Each row is a point on a tangle of strands that fork, close into loops and nearly touch. The rows are in no order.
In the rows, zero is written as 128.
Points whose rows are less than 124 apart are linked; no others are. Some points are linked to none.
k833: [109 128 192 133 167 102 141 166 123 116 122 143 133 106 160 150 115 102
 187 140 156 134 121 145 185 133 145 105]
k220: [ 86 125 145 137 136 153 146  84  72 124  93 138 152 124 221 105  98  94
 128 105 117 112 158 107 142 132 125 110]
k990: [162  88  77 165 137 106 151 107 125 144 163 115 136 125 123 101 110 102
  97  75 101 141 103 117 122 123  97 108]
k653: [158 109  49 162 121 115 124  63 136 118 173 118 121 131 136 101 140 147
  73  74 107 148 126 122  85 111  75 107]
k821: [113 119 126 108  58 120 124 179 179 123 100 146 112 137 133 109 137 146
 164 146 171 144 117 112 133  96 128 196]
k98: [162 144 158 142 196 117 134 151 146 141 172 167 135  93  87 185 118 143
 164 136 155 156 112 153 132 131 126  68]
k929: [106 175 154 115 160 115 139 153 134  92 178 115 100 107 128 210 160 124
 170 176  87 162 155 169 101 116 108  58]
k321: [161 102 145 127 109 130  77  85 116 122  90 123 122 153 100  55 129 163
 100 104 155  69  82 120 163 170 150 173]
k402: [112 102  93 142 101  97 179 169 163 159 137 160 137 100 157 171 135 124
 129  97 128 181 151 107  97  90 112 125]
k752: [ 83 142 133 103  49 139 122  62  93 117 158  80 114 111 147  75 119 138
  77 126  83 122  91 112  83 185 107 128]
k212: [161  72 107 171  99 131  96  93 105 139 116 113 127 137 130  56 145 156
 106  67 137  55  89 121 135 141 171 174]
k2: [ 97 141 167  96  65 200 150 109 103 194 143  99 146 123 134 115  79 111
 137 151 113 107 104 125 112 176 153 165]
k51: [143 104 102 158 137 138 172 142 118 179 176 101 152 105 115 132 105  68
 120 107  92 137 102 121 106 141 126 100]
k319: [132 154 142 121 128 202 124  99  90 157 137  85 144 117 100 124 135 111
 102 158 102  64 126 143  94 169 175 116]
k279: [105 132 148 153 152 159 140  84  93 122  97 175 155 106 210 148 144 136
 125 101 141  88 172 115 116 108 154  96]
k60: [101 125 128 114  52 141 108  58 101 122 176 108 122 112 138  74 102 173
  84  95 104 129  76  95  76 184  91 131]
k613: [119 125 108 164 156 165 107  64  85 106  93 151 144 125 198 110 156 148
 102  83 130  72 166 111 110 110 147 108]
k536: [111 118 117 115  57 131  90  42 126 124 162 140 109 133 152  71  86 198
  94  82 146 150  89  82  90 166  67 137]
k244: [114 173 143 125 173 163 148 151 126 137 194 118 121  95 118 211 157 147
 152 154  97 147 154 173  83 111 138  65]
k933: [106 132 100 132 113 113 178 131 159 130 154 153 138 101 169 181 140 130
 117 113 116 172 170 118  85  90 101  92]
k235: [140 121 114 131 157  69 128 147 161  52 154  99 105 157 139 129 179 130
 129 124 104 137 130 159 156  95  92 103]
k981: [163 123 137  97 174 113  98  95 138  96  73 154 133 145  84 106 112 144
 106 130 160 113 136 118 173 124 131 138]
k260: [135 111 190 145 168 125 121 174 139 110 134 148 142 131 148 116 123 121
 192 126 171 117 105 136 179 125 125 114]
k452: [123 143 118  78 140  78 121  66 122  83  92  90 108 165 106  87 110 115
  80 155 101 148 137 131 175 139 103 152]
k430: [128 114 109 117 111 130  86  34 125 123 121 142 116 162 144  53  84 178
 102  90 167 138 119  92 140 153  92 143]
k68: [110 137 155 119 123 204 143  99  85 176 122 111 166 120 152 116  92  88
 137 133 118  81 124 120 123 156 170 133]
k436: [134 167 132 135  99 129  76 211 140 130 123 147  91 166  58 174 145 158
 162 194 147 144 135 150 114 118 125 155]
k545: [118 141 190 129 136 107  96 188 114  96 108  99 100 171 115 114 121  91
 182 195 123 115 118 142 183 145 110 126]
k103: [113 157 108 132 152 181 125  46  88 107 144 114 145 117 158 100 102 117
  99 123 111 110 146 119  92 152 104  71]
k932: [116 158 139  99 144 203 138 127 111 204 145  92 149 112  94 166 130 120
 108 152 101  92 155 145  84 146 180 128]
k412: [121 151 178 105 127 157 112 157 101 130  92 105 127 143 110 122 116  95
 154 191 124  88 118 131 157 156 156 149]
k565: [135 168 137 125 167 211 131 146 114 166 186 101 134 114 100 186 159 157
 136 157 105 101 147 169  80 120 157  93]
k139: [133 101 146 151 116 161 125 165 125 154 112 138 154 123 148 111 140 112
 162 115 154  80 111 118 142 117 178 164]
k984: [111 121 108 154 163  80 167  88 120  83 141 131 131 126 216 148 141 132
 108  84  99 143 151 149 143 118  94  60]
k355: [138 124 139 103 168 102 118 102 130 107  58 181 146 121 121 131 107 145
 113 118 162 117 157 105 179 108 153 138]
k559: [177 110 103 120 170  94  94  83 149  98 100 149 126 164  78  81 136 167
  85 100 158 120 134 123 168 114 125 153]
k150: [110  77 101 142 113  84 161 181 131 158  79 119 136 116 144 144 144  87
 119  89 101 133 145 111 147 109 182 170]
k34: [122 128 119 137 148 112 169 179 142 173 184 126 140  90 107 184 116  85
 144 128 111 186 113 133 109 125 126 101]
k293: [121 169 125  69 132 163 138  60 130 124 123 165 151 120 117 129  58 129
 112 154 145 157 150 101 113 142  77 107]
k396: [148  82  92 179  90 121 143 185 164 136 170 115 123 124 137 107 169 123
 151  93 136 124  93 132 107 102 129 149]
k398: [115 141 141  86  45 160 133  80 137 150 131 145 133 127 128  98  70 150
 125 135 152 138  96 103 107 165  99 163]
k40: [ 97 134 153 117 156 127 162  86  98 119 112 151 151 115 188 118  71 103
 132 119 134 140 154 110 158 140  96  89]
k483: [111 113 124  99  80  86 132 133 163  93  88 123 113 162 156  77 123 133
 136 133 146 150 128 117 177  93 106 194]
k269: [116 131 117 125 145  99 145 121 144  64 144 101 121 133 170 127 149 115
 124 121 101 133 143 146 144 105  98  94]
k57: [106 128 157 132 157 101 171 129 118 127 121 148 145  95 168 149  99 101
 144 127 132 140 137 127 163 135 127  92]
k102: [164 112 121 166 178 106 163  89 119 150 127 191 151  91 145 155 100 146
  98  84 149 152 144 114 123 135 111  64]
k221: [ 92 155 138 118 140 112 141 187 125 108 158  81 105 119 125 185 164  79
 151 173  76 152 142 161 110 128 131  97]
k459: [177 109 157 159 162 124  95 172 140 106 134 119 121 159  94  92 148 130
 156 137 155  91  96 140 163 135 123 123]
k329: [119 112 127 114 142  85 146 180 130 124  90 106 125 118 110 141 125  77
 131 140 107 143 118 122 166 126 162 149]
k225: [154 138 163 166 198  94 119 150 140 105 156 147 107  88 121 190 169 148
 172 132 142 124 128 176 134 128 159  54]
k730: [102 136 142  92 148  70 138 177 143 110  78 136 113 100 105 185 134 107
 141 157 129 167 153 131 153 116 166 132]
k288: [119 159 136  67 100 154 121  60 134 123 105 149 133 137 115  98  61 135
 111 153 158 146 125 100 130 160  84 139]
k54: [113 145 165 147 140 110 106 209 106 100 137  92  91 152 112 151 151  86
 180 186  96 126 124 164 142 136 125 116]
k366: [139 103  91 129  76 132 140 148 148 174 131 100 122 113  90 123 147 112
 100 121 110 113 120 116  85 135 166 159]
k495: [174  99  76 141 163  63 124 107 166 108 119 156 135 148  99 114 145 164
  89  81 136 155 141 123 155  88 114 145]
k346: [126 132  95 170 173 157 120  51  81 106 132 132 142 126 190 101 126 141
  97  78 116 112 155 116 101 130 104  71]
k384: [137 107 178 146 148 168 121 156 114 145 112 151 164 130 149 103 107 105
 185 123 170  80  96 123 175 133 158 145]
k738: [112 160 162 111 134 127  80 216 115 129  88 158 102 144  73 190 148 136
 181 185 145 141 149 157 133 115 170 158]
k669: [122 150 113 101 150  75 107  71 123  47 113  73 101 182 130  88 162 128
  87 146  80 121 151 164 167 125 113 138]
k964: [152 116 156 121 193 141 107  75 108 101 130 117 132 159 114  67  99 114
 111 119 150 103 113 126 171 158 100  85]
k342: [131 157 177 116 162 147  88 157  99 106  91 118 118 134 103 156 154 110
 158 190 116  69 147 143 151 137 175 125]
k131: [ 76 159 126 103  86 176 136  48  92 125 133  95 131 119 176  88  88 105
 103 138 101 122 139 109  91 166 109 111]
k724: [151 102 106 165  71 113 116 196 168 125 155 106  98 136 109 105 190 145
 138 128 140 120  84 140 109 119 131 169]
k797: [146 160 145 129 154 168  98 129  96 114 110  89 120 130  83 141 166 115
 111 183  97  49 143 147 114 153 176 107]
k966: [157 127 137  97 124 142  77  72 117 116  62 138 126 152  84  83 107 150
  91 133 161  80 107 109 161 172 150 170]
k684: [115 157 132 104 114 161 148 131 142 135 148 128 139 117 126 144 117 120
 141 160 125 140 136 129 103 119 116 122]
k947: [142  94  86 143 126  84 133 124 155 108  93 157 134 142 143 116 144 156
 112  84 135 137 150 120 147  78 130 164]
k199: [154 109  96 168 117 161 156 157 140 187 214  96 144 109 107 133 144 101
 130 108 101 124  96 138  71 129 130 110]
k393: [ 87 138 122 125  55 129 119 229 156 166 147  94  95 141 111 152 178 122
 155 160 131 161 124 157  81 117 144 189]
k295: [131 172 121  91  93 160 119 185 150 188 163 126 106 137  53 191 112 143
 140 188 132 190 110 140  97 133 108 158]
k676: [141 103 109 173 166  75 179  96 107 129 113 154 130 108 190 162 130 133
  90  72 108 154 150 133 131 125 116  78]
k59: [143 126  64 133 120 108 152  88 154 116 155 152 132 120 144 135 126 144
  87  92 118 177 150 108  92  87  59 100]
k320: [120 110 102 116 129  73 144 112 136 110  55 168 141 131 153 138 132 148
 100  99 125 150 175 111 162  84 146 167]
k965: [116 122 122  91 111  75 122 114 139  89  69 104 118 162 130  84 127 120
 112 142 119 138 139 126 190 112 133 196]
k994: [ 84 151 147  90 128 116 119 189 137 128  83 138 118 110 114 189 159 119
 151 164 135 141 168 133 125 107 181 154]
k268: [148 112 102 131 161 131  90  48 108 125  73 177 140 157 148  81  95 176
 103  76 167 128 158  87 151 126 112 144]
k480: [164 106 129 158 167  86 107 181 139  83 128  95 104 153  99 113 170 114
 141 135 117 110 108 149 166 121 126 122]
k638: [145 143 126 132 162 122 159 156 149 167 184 160 147  90  95 192 107 129
 154 133 142 188 120 136 115 117 110  86]
k160: [150  81 114 167 126 147 115 111 116 139  97 145 152 137 153  83 128 132
 127  76 149  72 118 112 143 112 157 155]
k589: [120 164 132 123  81 155 103 212 132 176 152 119  96 153  66 172 141 148
 151 186 135 159 111 157  98 136 131 170]
k416: [174 115 107 178 114 138 127 176 166 148 223 111 127 124 106 126 161 126
 151 120 135 143  70 143  92 115  87 111]
k280: [166 158 121 133 112 180 118 148 177 135 190 162 131 131  97 149 145 192
 161 153 171 143 111 137  83 104  89 125]
k754: [110 129 149  84  31 167 153 107 126 197 143 123 138 117 110 123  65 132
 126 135 127 137  89 103  98 179 134 181]
k866: [111 110 113 127  69 119 117 210 168 134 104 121 106 131 114 127 169 124
 155 144 147 137 123 127 122 101 159 192]
k566: [113  84 109 145 105  96 173 176 142 172  95 154 139 111 157 157 128 109
 133  86 128 152 151  99 120 100 154 155]

A fork is a point with three links, a tip a point with one. Leave the first point through the second and follow the links. Name the first fork or tip that comes.
k54; k545 | k319
k355; k320 | k981
k150; k566 | k51
k984; k269 | k260
k103; k131 | k268
k480; k235 | k102
k669; k452 | k866

How many points has the smallest loop of links through each point below? Write - if it is on no loop.
k398 | -
k545 | 11
k653 | 20
k559 | 6
k384 | -
